Points on a hilly landscape, in no order, each with its height.
From any point a climber steps to the highest of the 6 points nearest to it. It stops when none of these is higher. Distance is the straight distance between rows; heights are no part of it.
K616 h=576: [  4  15 -30   5  -1  11  -5  57   8  22 -20 -22 -22  -8 -33   8  30 -14
  52 -26  79   9  25  30  34  12 -43  62]
K622 h=472: [  5  22 -35 -30 -10 -13  31  37  -2 -15  11 -13  11  11 -13  46  17  -6
  52  -1   5   0  11  26  54  24   0  12]
K233 h=529: [ -6  19 -16 -49 -12 -33  36   5   1 -18  28   4  16  11  -4  44  -8  13
   9  19 -47   3  -2   5  40  33  41 -26]
K350 h=406: [  4   3  -8   4   2  -5   3   1   4   1   1   4   1  -1   9   2  -5  -2
   2   3  -6   2  -4  -1   4  -3   2 -13]
K754 h=602: [ -5  -5  20 -27  -4 -17  23 -21 -10 -20  28  22  36  15  15   6 -23  23
 -40  23 -63   7 -10 -15  -6   1  50 -55]
K666 h=443: [  3  -6  -3  14   7  21  -9  21   6  14 -15 -18 -17  -3 -12  -8   9 -20
  24 -16  48  -1  13   7  -3  -3 -32  40]
K503 h=473: [ -1  13  -8 -42  -6 -23  30   4  -2 -20  34   7  14  10   1  41 -11  18
   3  17 -46  -1  -3   2  27  30  42 -28]
K533 h=421: [ -1 -12  -3  42   6  25 -40  15   7  25 -31 -10 -27 -12 -27 -19  27  -9
  21 -30  84   6   9  12  -7 -20 -56  62]
K247 h=387: [ -1 -32   0  65   0  33 -57  -3  14  34 -41 -17 -40 -21 -23 -40  30 -18
  13 -35  96  -8  18  10 -36 -19 -76  66]
K487 h=541: [ -1 -12  33  -2   3 -11   0 -43  -7 -12  17  30  26   7  27 -27 -27  35
 -69  18 -66   4 -20 -27 -44 -15  40 -51]
K874 h=592: [ -5  17 -13 -48 -13 -27  44   3  -5 -22  33   8  26  16   3  45 -12  20
   0  22 -53   3  -4   7  33  32  50 -38]
K403 h=328: [  1  -6   9  29   6  18 -25  -9   8  19 -28 -11 -17  -2 -11 -30   1   1
  -7   0  30  -4   3  -5 -31 -16 -29  22]
K783 h=480: [  8   7  -9  -8  -4  -9  14  21  -5  -8   2   4   5  11   1  11   0  -3
   8   5 -19   3  -1   4  21  12   8  -8]
K684 h=333: [  2  -2  -9  27   2  25 -26  25  10  22 -26 -12 -30 -12 -24 -14  26  -7
  30 -34  81   2  17  22  -2  -3 -56  65]
K836 h=487: [ -1 -24  22  24   0   3 -16 -42   7   4   1   9   2   5  18 -36 -13   5
 -45  14 -23   1 -15 -20 -44 -33  -1 -26]
K339 h=423: [  1   3  -6   5   0  14   1  19  11  14 -18 -21 -13  -3 -13  -2  15 -20
  34  -9  44   1  16  11   7   2 -29  39]
K923 h=464: [  1 -20   3  35   4  21 -32   7  13  25 -36  -7 -19 -14 -19 -25  12 -13
   9 -27  72   3   3   7 -15 -25 -51  48]
K135 h=425: [  2  -9   5  26   4  17 -21  -1  10  22 -31 -13 -19  -5 -14 -30   6  -9
  -1  -9  35  -5   3  -3 -23 -18 -33  31]
K842 h=515: [  4   1   4   1  -4  -9   6 -12   7   0   5   6   2   2  15   0  -4   0
  -6   9 -21  -1  -9  -9  -1   3  10 -20]
K674 h=458: [  1  13 -18 -10  -4  -3   7  20   1 -10  -2  -5   1   2 -10   5   5  -5
  21  -3   1   2   9  15  22   2 -10   4]
K793 h=695: [  3  19 -35 -24  -5  -9  23  35  -2 -14  12 -15   3   3 -12  40  15  -8
  51  -6  10  -3  14  21  47  18  -4  16]
K2 h=422: [ -2  22 -23 -14   0   0  11  31  -6  -8   2 -18  -9 -12 -15  25  17 -17
  42 -15  19  -6  11  17  36  12 -13  23]
K668 h=441: [ -1   3  -5   6  10  13 -14  11   0   5  -9 -18 -14  -5 -10  -5   3 -15
  23  -7  29  -5  13   4  -1  -5 -18  23]
K798 h=553: [ -3 -12  29  -5   2 -13  -2 -42  -5 -12  17  28  22   3  22 -23 -26  30
 -61  11 -63   0 -15 -24 -37 -13  39 -47]
K300 h=694: [-12   3  13 -47 -11 -21  42 -22 -14 -26  33  19  39  11  21  23 -23   9
 -34  21 -80  -5  -9 -10   7  24  67 -57]
K27 h=542: [  0  11   8 -17  -6 -19  16  -6 -10 -12  20   9   4   2   2  21  -1   8
  -9  10 -44  -1  -9  -9  18  13  31 -27]
K766 h=442: [ -2 -22   2  42   3  23 -45  -1  15  26 -37  -6 -22 -16 -18 -31  16 -12
  11 -28  82   3   9   8 -21 -25 -59  54]
K463 h=502: [ -4   2  18 -18  -7 -18  11 -24  -2 -20  26  15  18   8   7   4  -9  22
 -18  18 -47   4  -5 -12  -3  -1  33 -38]
K902 h=538: [  3   7   0  -4  -2 -12  11   9  -5  -4   5   7   3   7   7  11  -1  -1
  -1  10 -26   1  -8  -6  15   8  17 -19]
K884 h=549: [  0   0  17  -7  -6 -14   7 -23   2 -12  18  10  11   9  10   2  -3  12
 -11  16 -39  -2  -7 -14  -5   2  23 -26]
K69 h=410: [  1   5  -5  10   6   8 -13  -7   3   4 -10  -1 -12 -10  -2 -17  -5   2
  -3  -8   8  -3   1   3 -13  -6 -16   3]
K176 h=428: [  1 -10  15  35  11  20 -33 -31   0  13 -18   2 -17  -7   3 -27  -8   7
 -19   0  23   0 -12 -12 -38 -28 -22   1]
K232 h=545: [ -4   6  13 -10 -10 -19  11 -17  -1  -9  15  11   6   4   7   8  -1   9
 -10  14 -39  -1  -7 -11   8   4  24 -27]
K360 h=438: [  1  16 -25 -15  -7  -6  14  21  -1 -10   1  -6   4  -3 -12  14   8  -9
  28 -11   0  -3  10  21  31  10  -6   5]
K187 h=683: [-19   9   7 -56  -8 -26  46 -14 -17 -30  41  16  44  19  24  47 -18   6
 -19  34 -80  -2 -16  -9  28  28  77 -55]
K582 h=617: [ -4   7   0 -39  -7 -16  38  -5 -14 -24  39  12  26  12  11  42 -18  16
 -11  16 -54   1  -8  -3  22  24  57 -47]
K226 h=703: [  5  20 -36 -11  -6   8  11  60   5  16 -16 -22 -16  -8 -24  15  26 -21
  56 -22  63   5  29  35  39  30 -34  56]
K629 h=513: [  3  18 -24   2   1  10   9  55   1  18 -17 -23 -17  -8 -20  15  26 -21
  47 -21  59   7  18  24  34  18 -32  49]
K749 h=687: [-14  10   3 -49 -12 -20  46  -8 -16 -28  39  14  39  19  18  48 -17  11
 -13  29 -67   1 -13  -4  26  30  69 -51]
K450 h=690: [-15   5   6 -48 -11 -22  43 -17 -14 -25  39  15  38  12  22  41 -22   7
 -23  23 -73  -4 -14  -9  18  25  73 -56]
K540 h=598: [ -1 -13  23  16   2   0  -7 -28  -8  -5  12   9   2   4  16 -18  -7   3
 -35   7 -37  -5 -14 -21 -26 -17  14 -28]
K388 h=434: [ -3  17 -13   0  -2   7  10  33   1  10 -15 -23 -16 -10 -17  13  23 -26
  40 -13  40   1  12  18  31  11 -23  35]
K941 h=433: [ -5  17 -12  -4  -2   3   9  25   3   6 -15 -21 -13  -9 -17   8  22 -23
  39 -11  31   0  13  16  27   7 -23  32]
K741 h=491: [  0  12   0 -31  -3 -20  20   3 -10 -20  26   5   7   9   1  30  -5  12
  -1  12 -44  -3  -5  -5  22  25  36 -26]
K679 h=525: [  0 -14  19  30  11  18 -26 -40   4   6 -12   7  -6  -9  13 -30 -14   6
 -30   2  12   2 -16 -14 -38 -34 -18 -11]
K438 h=481: [  5 -20  10  37  11  22 -32  -9  10  25 -29 -11 -19  -1  -8 -30  -1   1
 -10  -1  41  -5   1 -11 -41 -25 -33  27]
K794 h=689: [  1 -29  30  30   9   2 -30 -50  -5   0   8  11   4   7  26 -40 -21  18
 -58  20 -35  -3 -17 -31 -61 -30  14 -33]
K651 h=522: [ -4   6  10 -33 -12 -18  34 -17  -9 -20  28  18  29   7   7  19 -16  18
 -28  10 -59   1 -10  -5   9  11  49 -50]
K334 h=548: [  2 -26  23  24   5  12 -20 -44  10   2  -3  10  -1  -2  19 -37 -18   5
 -43   9  -8   3 -15 -16 -47 -33 -13 -22]
K556 h=585: [ -3 -12  23 -15   3 -18  10 -35  -9 -12  27  26  31   5  26  -3 -33  22
 -48  16 -60   2 -16 -26 -21  -5  55 -58]
K586 h=467: [  3 -14   7  30   7  17 -27  -4  12  24 -32 -12 -19  -1 -12 -33   3  -5
  -5  -3  41  -3   3  -6 -32 -20 -34  30]
K404 h=427: [  7   9 -15 -13  -7  -8  16  23  -3  -8   2   3   8  11  -1  12   0  -4
  14  -1 -17  -1   4  11  21  17   6  -6]
K997 h=482: [  2  13 -26   9   2  11  -6  49   8  26 -19 -19 -21 -11 -27   9  23 -14
  50 -25  79  12  19  25  31   6 -40  56]
K185 h=447: [  0  22 -26 -17   1   1  13  41  -3  -5   1 -23 -13  -7 -12  30  26 -18
  51 -10  29  -4  16  20  40  24 -17  35]
K468 h=450: [  2   5 -11   2   2  -6   2   9  -1  -1   0   5   2   2   7   5  -5  -3
   5   5  -5   4  -4   2  12  -3   2 -10]
K190 h=559: [  1 -12  17  24   7  14 -11 -18  -3   2  -3   8  -3  -1  14 -22  -7   4
 -28   6  -6   3 -18  -9 -23 -24 -10 -17]
K698 h=429: [ -4  13 -10  -2  -1   5   2  16   8   6 -12 -20  -9  -4 -15   4  15 -18
  35  -5  31   0  14  12  16   1 -24  28]
K315 h=544: [ -1   8   9  -7  -5 -18  12  -8  -2  -5  10   8   2   4   8  10   1   2
  -4  12 -33  -1 -11 -10  11   7  22 -23]
K181 h=483: [  5   9  -4 -32  -5 -19  20   7  -6 -17  20   4   4  11   1  28  -2   8
   5  11 -42  -5  -1  -3  25  30  31 -17]
K646 h=432: [  8  13 -28 -28 -10 -14  26  32  -7 -13  10  -6  16  12  -8  44   7 -14
  44  -1  -6   2   6  18  52  25  13   0]
K643 h=449: [  4 -12   0  22   8  24 -14  22   3  19 -21 -14 -18  -7 -16 -15  10 -19
  16 -25  53  -1   9   9  -6 -11 -37  41]
K389 h=573: [  5 -10  16  13   3   6   0 -15  -2  -6   9   7  -1   6  18 -14  -5   4
 -20   6 -25  -2 -10 -12 -20  -7   4 -19]
K725 h=445: [ -6   3  16 -25 -11 -17  23 -20  -5 -20  26  18  27   7   6  11 -12  21
 -26  14 -52   5  -8  -9   3   3  40 -44]
K296 h=437: [  5  -9  -6  19   3  26 -12  24  10  17 -20 -12 -18  -8 -16 -10  17 -14
  23 -29  66   3  13  15  -4  -5 -44  52]
K344 h=418: [  5  -2  -8  13   4  22  -6  24  13  18 -17 -16 -18  -6 -13  -7  17 -18
  32 -23  59   0  16  13   1   0 -40  47]
K946 h=661: [-21  10   7 -61  -8 -31  45 -18 -17 -34  40  16  44  15  24  47 -20   7
 -24  36 -89  -4 -19 -13  27  24  81 -58]
K346 h=436: [ -1   4  -4  14  10  10 -18  -2  -1  10 -18 -11 -17  -9  -8 -14   1 -11
   5 -10  21  -7   5   1  -9  -8 -16  17]
K139 h=645: [ -6   1  15 -33 -11 -15  34 -18 -10 -22  29  20  35  11  13  13 -19  19
 -35  18 -65   2  -8  -8   1   9  52 -55]
K602 h=539: [  4 -19  22  33   7  25 -35 -48   3   9 -18   7 -12  -8   9 -40 -14   8
 -33  -3  15  -4 -11 -15 -52 -32 -25  -4]
K395 h=463: [  1 -18   4  28   3  18 -24   8  15  26 -34  -9 -18 -10 -18 -28   6 -17
   4 -19  55   0   3   2 -16 -23 -43  39]
K428 h=702: [  5  19 -30   0  -1  10   4  61   2  19 -18 -20 -19  -8 -28  12  28 -16
  51 -25  69   9  24  31  35  19 -37  57]
K117 h=489: [  3 -15  12  39  14  22 -36 -20   4  20 -24  -8 -20  -3  -1 -28  -4   6
 -14   0  34  -5  -5 -14 -41 -26 -25  15]
K257 h=327: [  9   8 -11 -18  -8 -11  18  19  -2 -11   5   2   6  10   1  15   0  -5
  15   4 -25  -2   2   9  24  25  12  -6]
K260 h=398: [  4   4  -8   9   5   4  -6  -6   5   1  -6   6  -6  -7   7  -9  -9  -1
  -3  -7   2  -3  -2   4  -7  -5 -10  -5]
K341 h=453: [  4 -15   7  29   5  18 -23   2  15  24 -34 -11 -18  -6 -14 -32   4 -12
  -2 -13  46  -2   3  -2 -24 -22 -38  35]
K880 h=567: [ -1 -18  23  25   2   4 -10 -32   0   2   1   8   2   0  17 -28  -8   0
 -39   9 -24   1 -19 -17 -31 -27   2 -26]
K720 h=521: [ -2 -26  38  33   9  -2 -33 -72 -10   0   8  25   6  -4  35 -41 -25  29
 -78  13 -47  -1 -25 -35 -73 -31  26 -44]
K704 h=514: [ -3 -25  42  22  12  -8 -23 -66  -7  -4  13  34  18  -4  38 -32 -29  36
 -78  17 -54   2 -27 -35 -64 -32  34 -53]
K814 h=520: [  7  21 -31  -9  -4   8  13  57   0  10 -13 -22 -15  -6 -17  18  26 -21
  53 -17  52   1  23  27  36  30 -27  50]
K635 h=153: [  0  -5  11  30  12  21 -31 -18   0  13 -21  -4 -16  -2  -2 -27  -3   9
 -14   5  23   1  -7  -8 -34 -22 -24   8]
K810 h=439: [ -4  20 -16  -6   0   4  11  35  -5   4 -10 -22 -15 -11 -15  17  25 -23
  41 -13  32  -2  12  16  34  14 -20  32]
K484 h=452: [  0  -7   2  21   7  19 -17  10   2  19 -23 -16 -19 -10 -15 -17   6 -20
   8 -17  39  -6   6   1  -9 -13 -28  31]
K753 h=484: [ -1 -10  15  30  10  18 -23 -30   1   5 -10   6  -8  -6  10 -27  -9   7
 -26   4  12   5 -17  -9 -31 -31 -16 -12]
K214 h=440: [ -4  18 -18 -12  -5  -2   8  20   2  -8  -5 -13  -4  -7 -17  11  13 -12
  31 -10  10  -2  12  19  28   4 -15  15]
K588 h=411: [  6  11 -24 -20 -10 -11  20  22  -1 -10   4   0   8   3  -4  21   2 -13
  30  -9 -10  -4   7  16  35  18   5  -2]
K59 h=649: [ -3   9   5 -31  -6 -19  25  -7 -12 -20  32  12  15   3   3  29 -10  17
 -14   7 -50  -2 -10  -5  17  16  45 -39]
K272 h=651: [ -9  -5  23 -27  -3 -19  25 -21 -15 -17  27  22  40  16  22   7 -27  20
 -48  32 -73   5 -14 -22 -10   2  63 -60]
K881 h=532: [ -3  -9  20  -7   2 -13   0 -28  -7 -18  27  13  15   9  14  -2 -15  20
 -28  15 -46  -1  -7 -22 -17  -7  35 -37]
K689 h=457: [  1   8 -16  -1   4  -2  -2  16   2  -6  -2  -4   1   3  -7   3   0  -2
  17   1   6   4   5  10  13  -2  -8   2]
K489 h=597: [ -4 -11  21 -18   3 -19  14 -28  -8 -15  26  23  34   8  23   3 -31  22
 -44  23 -61   6 -13 -22 -14  -5  54 -56]
K18 h=490: [  2  27 -39 -23  -8  -3  21  52   7   7 -10 -26 -10  -8 -13  30  26 -27
  66 -11  45   0  25  31  51  38 -22  49]
K42 h=671: [-10  12  -6 -49 -13 -22  46  -2 -12 -25  38  11  35  20  11  46 -13  17
  -8  28 -59   2  -9   3  29  33  62 -47]
K39 h=486: [  1  23 -36 -29  -8 -10  26  39   3 -15   5 -17   0   2 -14  44  21  -7
  59  -2  15  -2  17  26  52  25 -10  24]
K220 h=488: [  7 -25  11  41  13  23 -35  -6  12  27 -29  -9 -21  -3  -5 -32  -1   0
 -12  -6  46  -9  -1 -13 -43 -28 -37  31]
K425 h=446: [ -5  15 -13  -8  -1   0   2  17   5  -4  -6 -14  -3  -2 -14   4  13  -9
  30  -4  14  -2  12  15  20   3 -17  17]
K184 h=444: [  0   7 -14   4   7   1  -8   5   2  -1  -4  -2  -3  -4   3   0  -5  -4
   9  -1   9   1   2   4   5  -7  -6  -2]
K277 h=397: [ -2 -11  -3  44   4  25 -41  20   8  26 -31 -13 -32 -11 -28 -19  32  -9
  27 -28  88   5  12  16  -7 -15 -61  66]
K965 h=426: [  4  12 -14 -38  -9 -26  24  11   1 -12  13   3   8   9  -1  33  -3  -6
  22   8 -34  -2   4   2  36  34  26 -11]
K228 h=417: [  6  12 -24 -26 -11 -18  23  22  -3  -8  10  -1  12   8  -2  33   2 -18
  32  -4 -16   0   6  10  46  25  16  -5]
K848 h=412: [ -3 -20  -3  55   3  26 -52   6  11  32 -35 -15 -35 -15 -24 -23  28 -15
  25 -30  96   1  13  11 -17 -21 -64  65]
K16 h=682: [ -7   6   2 -41 -10 -18  41  -9 -14 -23  37  14  33  10  16  40 -20  12
 -17  15 -61   0 -10  -5  19  24  62 -52]
K141 h=420: [  6  -1  -3   7   0   0   3 -10   8   0   1   8  -1   0  16  -5  -6   1
  -7   2 -11  -3  -6  -2  -8  -2  -1 -14]
K570 h=614: [ -6 -12  29  10  -2 -12 -14 -45  -5  -9  10  20  11   4  13 -31 -17  21
 -50  14 -51   1 -12 -23 -37 -20  25 -35]
K497 h=508: [ -3  16 -14 -49 -11 -32  30  11  -2 -15  19   1  12   6  -6  43  -5  -1
  19  14 -40   2   0   4  46  33  34 -16]
K939 h=206: [  5   2 -19  19  -1  17 -12  27  17  24 -22 -12 -23 -16 -19  -4  22 -12
  38 -32  78   4  19  23   9   3 -47  59]
K123 h=505: [ -2 -19  38  16   9 -10 -21 -53  -9  -7  14  26  16   7  28 -31 -25  35
 -67  24 -53   8 -21 -32 -52 -27  32 -45]
K436 h=455: [  1 -12   0  27   6  26 -23  23   7  20 -26 -10 -20 -11 -20 -19  17 -14
  16 -30  68   5   7  11  -6 -16 -47  51]
K281 h=340: [  3  13 -20  10   0  12   3  40   9  25 -21 -18 -17 -12 -18   9  23 -20
  45 -23  68   9  15  22  27   5 -33  47]
K905 h=546: [ -1 -24  28  23   4  -4 -23 -50   1  -1   6  12   8  10  21 -40 -17  18
 -55  21 -41   1 -13 -27 -53 -29  15 -32]
K149 h=516: [  5 -15  17  39  10  24 -36 -37   1  19 -22  -3 -19  -9   2 -32  -8   6
 -22  -4  29  -7  -9 -15 -49 -30 -24   5]
K782 h=461: [  3 -29   3  40   7  27 -45  -3  19  24 -37  -2 -20 -13 -13 -37   9  -9
   2 -25  73   0   7   3 -33 -26 -56  49]
K714 h=500: [  5   7  -7  -1  -1  -8   8  15  -3  -3   1   4   3   9   4   9  -2  -3
   5   8 -13   3  -5   3  16   4   7 -12]
K524 h=620: [ -7  -6  24 -24   0 -20  24 -27 -12 -15  26  22  37  11  26   7 -29  20
 -51  30 -72   5 -17 -27 -14  -1  64 -63]
K920 h=454: [  7   8  -4 -15  -5 -13  15  19  -6 -10   9   5   3  11   3  15   1  -1
   6   8 -31  -1  -3  -1  22  20  17 -12]
K678 h=462: [ -1  29 -38 -31  -9 -14  25  42   5 -11   3 -20  -2  -3 -17  41  25 -11
  60  -2  17  -4  15  26  54  28 -11  30]
K136 h=430: [  0  18 -19  -1  -1   9  11  44  -4  10 -13 -23 -17 -10 -16  18  26 -24
  44 -14  44   1  15  21  34  19 -24  40]
K87 h=478: [  6 -30   5  38   8  24 -40  -2  20  25 -36  -3 -19 -10 -11 -36   5  -6
  -2 -18  66  -2   5  -1 -34 -24 -51  45]
K686 h=535: [ -3  -6  20 -23  -2 -16  12 -24  -5 -19  26  21  28  12  13   6 -19  26
 -31  19 -52   6  -8 -16  -8  -6  42 -48]
K834 h=416: [  2   9 -26  18   5   9 -16  36  12  27 -21 -16 -28 -17 -27   6  25 -14
  48 -31  87   8  22  22  23   3 -45  64]
K792 h=554: [  6 -31  25  28  10  25 -32 -46   4   3  -8  10  -6  -4  17 -46 -19   9
 -49   3   0  -1 -14 -16 -59 -33 -22 -15]
K320 h=326: [  9  11 -18 -26 -11 -13  23  18  -1  -9   8   3   8   7  -1  22   1 -13
  23  -1 -24  -4   7   9  32  25  14  -5]
K14 h=569: [  5 -11  19   8   1   0  -1 -18  -2  -7  17   8   2   8  19 -10  -5   6
 -21   9 -31  -6  -7 -16 -19  -3  13 -21]
K331 h=669: [ -1  26 -53 -23 -10  -4  18  68  -1  15 -11 -30  -7  -9 -29  36  30 -36
  77 -18  67   8  29  35  65  34 -24  54]
K347 h=688: [-15   4  11 -53 -10 -27  42 -25 -14 -28  37  18  41  12  24  30 -23   7
 -32  27 -85  -8 -12 -14  12  26  75 -56]
K168 h=431: [  1  -8  -1  32   4  27 -30  21   7  21 -27 -11 -25 -11 -23 -18  23  -9
  22 -31  77   5  12  15  -5 -15 -55  57]
K317 h=550: [ -4 -22  37  25  13  -8 -28 -63  -9  -4  13  26  13   1  33 -34 -28  32
 -69  20 -50   4 -25 -36 -62 -31  32 -47]
K709 h=279: [ -6   9  11 -28  -9 -19  27 -16 -10 -19  28  17  21   3   3  20 -10  19
 -21   7 -55   0 -10  -6  12   9  43 -44]
K244 h=509: [  3   4  -3   3  -2 -10   9   7  -1  -1   1   6   4   6  10   6  -3  -3
   0   8 -18   3  -8  -3  12   3  10 -14]
K596 h=574: [ -2  -9  24  -2   1 -15  -7 -40  -9 -14  22  24  14   1  18 -16 -22  21
 -48   6 -55   0 -13 -22 -29 -13  38 -43]
K461 h=524: [  0 -16  41   9   9  -9  -7 -47 -10  -8  18  31  24   5  31 -26 -29  39
 -75  24 -61   7 -25 -34 -49 -24  39 -54]
K219 h=479: [  0  23 -33 -26  -4  -6  21  39   1 -12   4 -22  -5  -2 -13  37  22 -10
  58  -4  20  -5  15  24  47  25 -13  28]
K265 h=465: [  3  10 -15  -8  -2  -3   7  22  -2  -8   0   0   6   9  -3   7   1  -3
  15   4  -7   4   2  11  19   4  -3  -4]
K45 h=312: [  8  11  -8 -28  -6 -16  19  15  -4 -13  14   5   6  10   3  21  -1  -3
  12   8 -36  -5   2   1  25  30  20  -9]
K578 h=560: [ -5 -15  32  11   2 -10 -19 -47  -4  -8  11  22  15   8  19 -34 -17  25
 -57  21 -52   5 -15 -27 -46 -23  25 -39]
K589 h=409: [  0  -2   1  19   7  15 -21  -1   3  17 -24 -12 -19  -8 -14 -25   3 -12
   0 -12  26  -7   6   0 -18 -12 -24  23]
K86 h=424: [  3  15 -29 -19  -6  -8  19  25  -3 -11   6  -6   4  -3  -9  27   8 -14
  36 -14   3  -5   9  19  39  13   0   5]
K387 h=551: [  0  -9  22  -2   3  -9  -2 -28  -6 -16  25  13  10   8  14  -4 -12  14
 -24  15 -44  -1  -6 -21 -17  -7  30 -31]
K327 h=492: [  9 -27  13  46  12  26 -36 -16   8  29 -30  -6 -27 -10  -3 -35  -2   1
 -21 -12  45 -11  -5 -17 -50 -29 -37  28]
K567 h=435: [  0   6 -10  10  10   6 -16  -3  -1   4  -9  -6 -13 -10  -3 -10  -5  -5
   7  -9  14  -2   5   3  -5  -7 -12  10]
K996 h=555: [  8  -5   8  13   4  10  -4 -12   2  -4   2   9  -4   3  15 -17  -6   8
 -19   4 -12  -3  -9  -2 -21  -8  -7 -13]
K953 h=523: [  3  10   2 -26  -1 -19  17   7  -9 -17  23   6   4   8   0  26  -1  10
   1  12 -44  -4  -4  -6  21  23  32 -21]
K898 h=13: [ -1  -4  12  27  10  20 -25 -18  -2   6 -13   1 -11  -1   1 -25  -6  12
 -18   5  13   4 -11  -4 -29 -22 -19   0]
K482 h=276: [  4   5 -14  10  -2  16   0  25  18  20 -19 -14 -18  -9 -15   1  18 -20
  38 -24  65   6  17  20  14   4 -37  48]
K592 h=448: [  3  22 -27 -14  -1   5  15  49   1   6  -8 -25 -15  -6 -13  25  27 -23
  52 -12  41  -2  19  25  37  32 -23  46]
K771 h=799: [ -1   5   3  19   7  13 -21 -11   2   7 -20  -6 -16  -5  -6 -25  -1   3
  -9  -3  14  -4   0   0 -22 -12 -22  11]
K157 h=451: [ -2   9 -13   0   7   5  -9  11   3  -4  -6 -11  -4  -1  -9   2   3  -6
  23   1  16   3  11   9   9  -4 -13  12]
K605 h=239: [  3   2   2  17   8  13 -15 -11   1   0 -11   4  -9  -3   4 -22  -5  10
 -14  -2   6  -1  -4   5 -21 -12 -17  -2]
K458 h=751: [ -4 -14  27  15  -2  -8 -14 -41  -3  -5   8  14   5   3  13 -31 -10   9
 -46  12 -45  -1 -15 -22 -33 -23  17 -34]
K4 h=732: [-13   2  20 -41  -8 -19  36 -20 -18 -26  31  19  39  17  24  14 -23  16
 -45  32 -86  -4 -11 -16  -2  16  66 -58]
K628 h=547: [  3  23 -45 -18 -10   2  16  58   8  17 -12 -25 -12 -10 -23  24  26 -31
  68 -25  62   5  31  36  51  34 -29  53]
K430 h=419: [ -2  12 -14   4  -4   7   9  30   9  17 -19 -21 -17 -10 -15   8  22 -25
  39 -14  51   3  13  18  25   5 -28  39]
K519 h=396: [  2 -29   3  46   5  28 -54  -6  17  24 -39  -3 -26 -14 -16 -41  15  -9
   5 -28  80  -3  14   6 -36 -23 -63  55]
K366 h=577: [  5 -36  27  30   9  17 -29 -44   2   3  -1   8  -3   0  23 -44 -20   9
 -57  11 -16   0 -16 -23 -63 -34 -10 -24]
K933 h=679: [ -8   5   4 -38 -11 -19  40 -15 -14 -23  36  17  31   8  16  32 -20  12
 -23  11 -63  -2 -11  -6  15  20  60 -55]
K930 h=456: [ -1  28 -35 -27  -6  -9  21  44   6  -5  -1 -23  -8  -6 -12  36  27 -15
  62  -4  27  -4  21  25  51  31 -16  38]
K854 h=608: [ -2 -11  24   8   3  -9 -12 -35 -10  -9  17  14   6   2  13 -18 -11  11
 -39   8 -44  -3 -11 -23 -27 -15  27 -34]
K28 h=485: [  8 -29   6  40  11  26 -38  -3  14  26 -32  -7 -23  -7  -4 -34   0   0
 -13 -10  52  -9   0 -11 -41 -24 -42  36]

Where does a climber stop that starts at each point below?
K965 -> K4
K651 -> K4
K766 -> K794
K582 -> K4
K265 -> K458
K320 -> K458
K247 -> K794
K842 -> K458
K586 -> K794
K519 -> K794
K468 -> K458
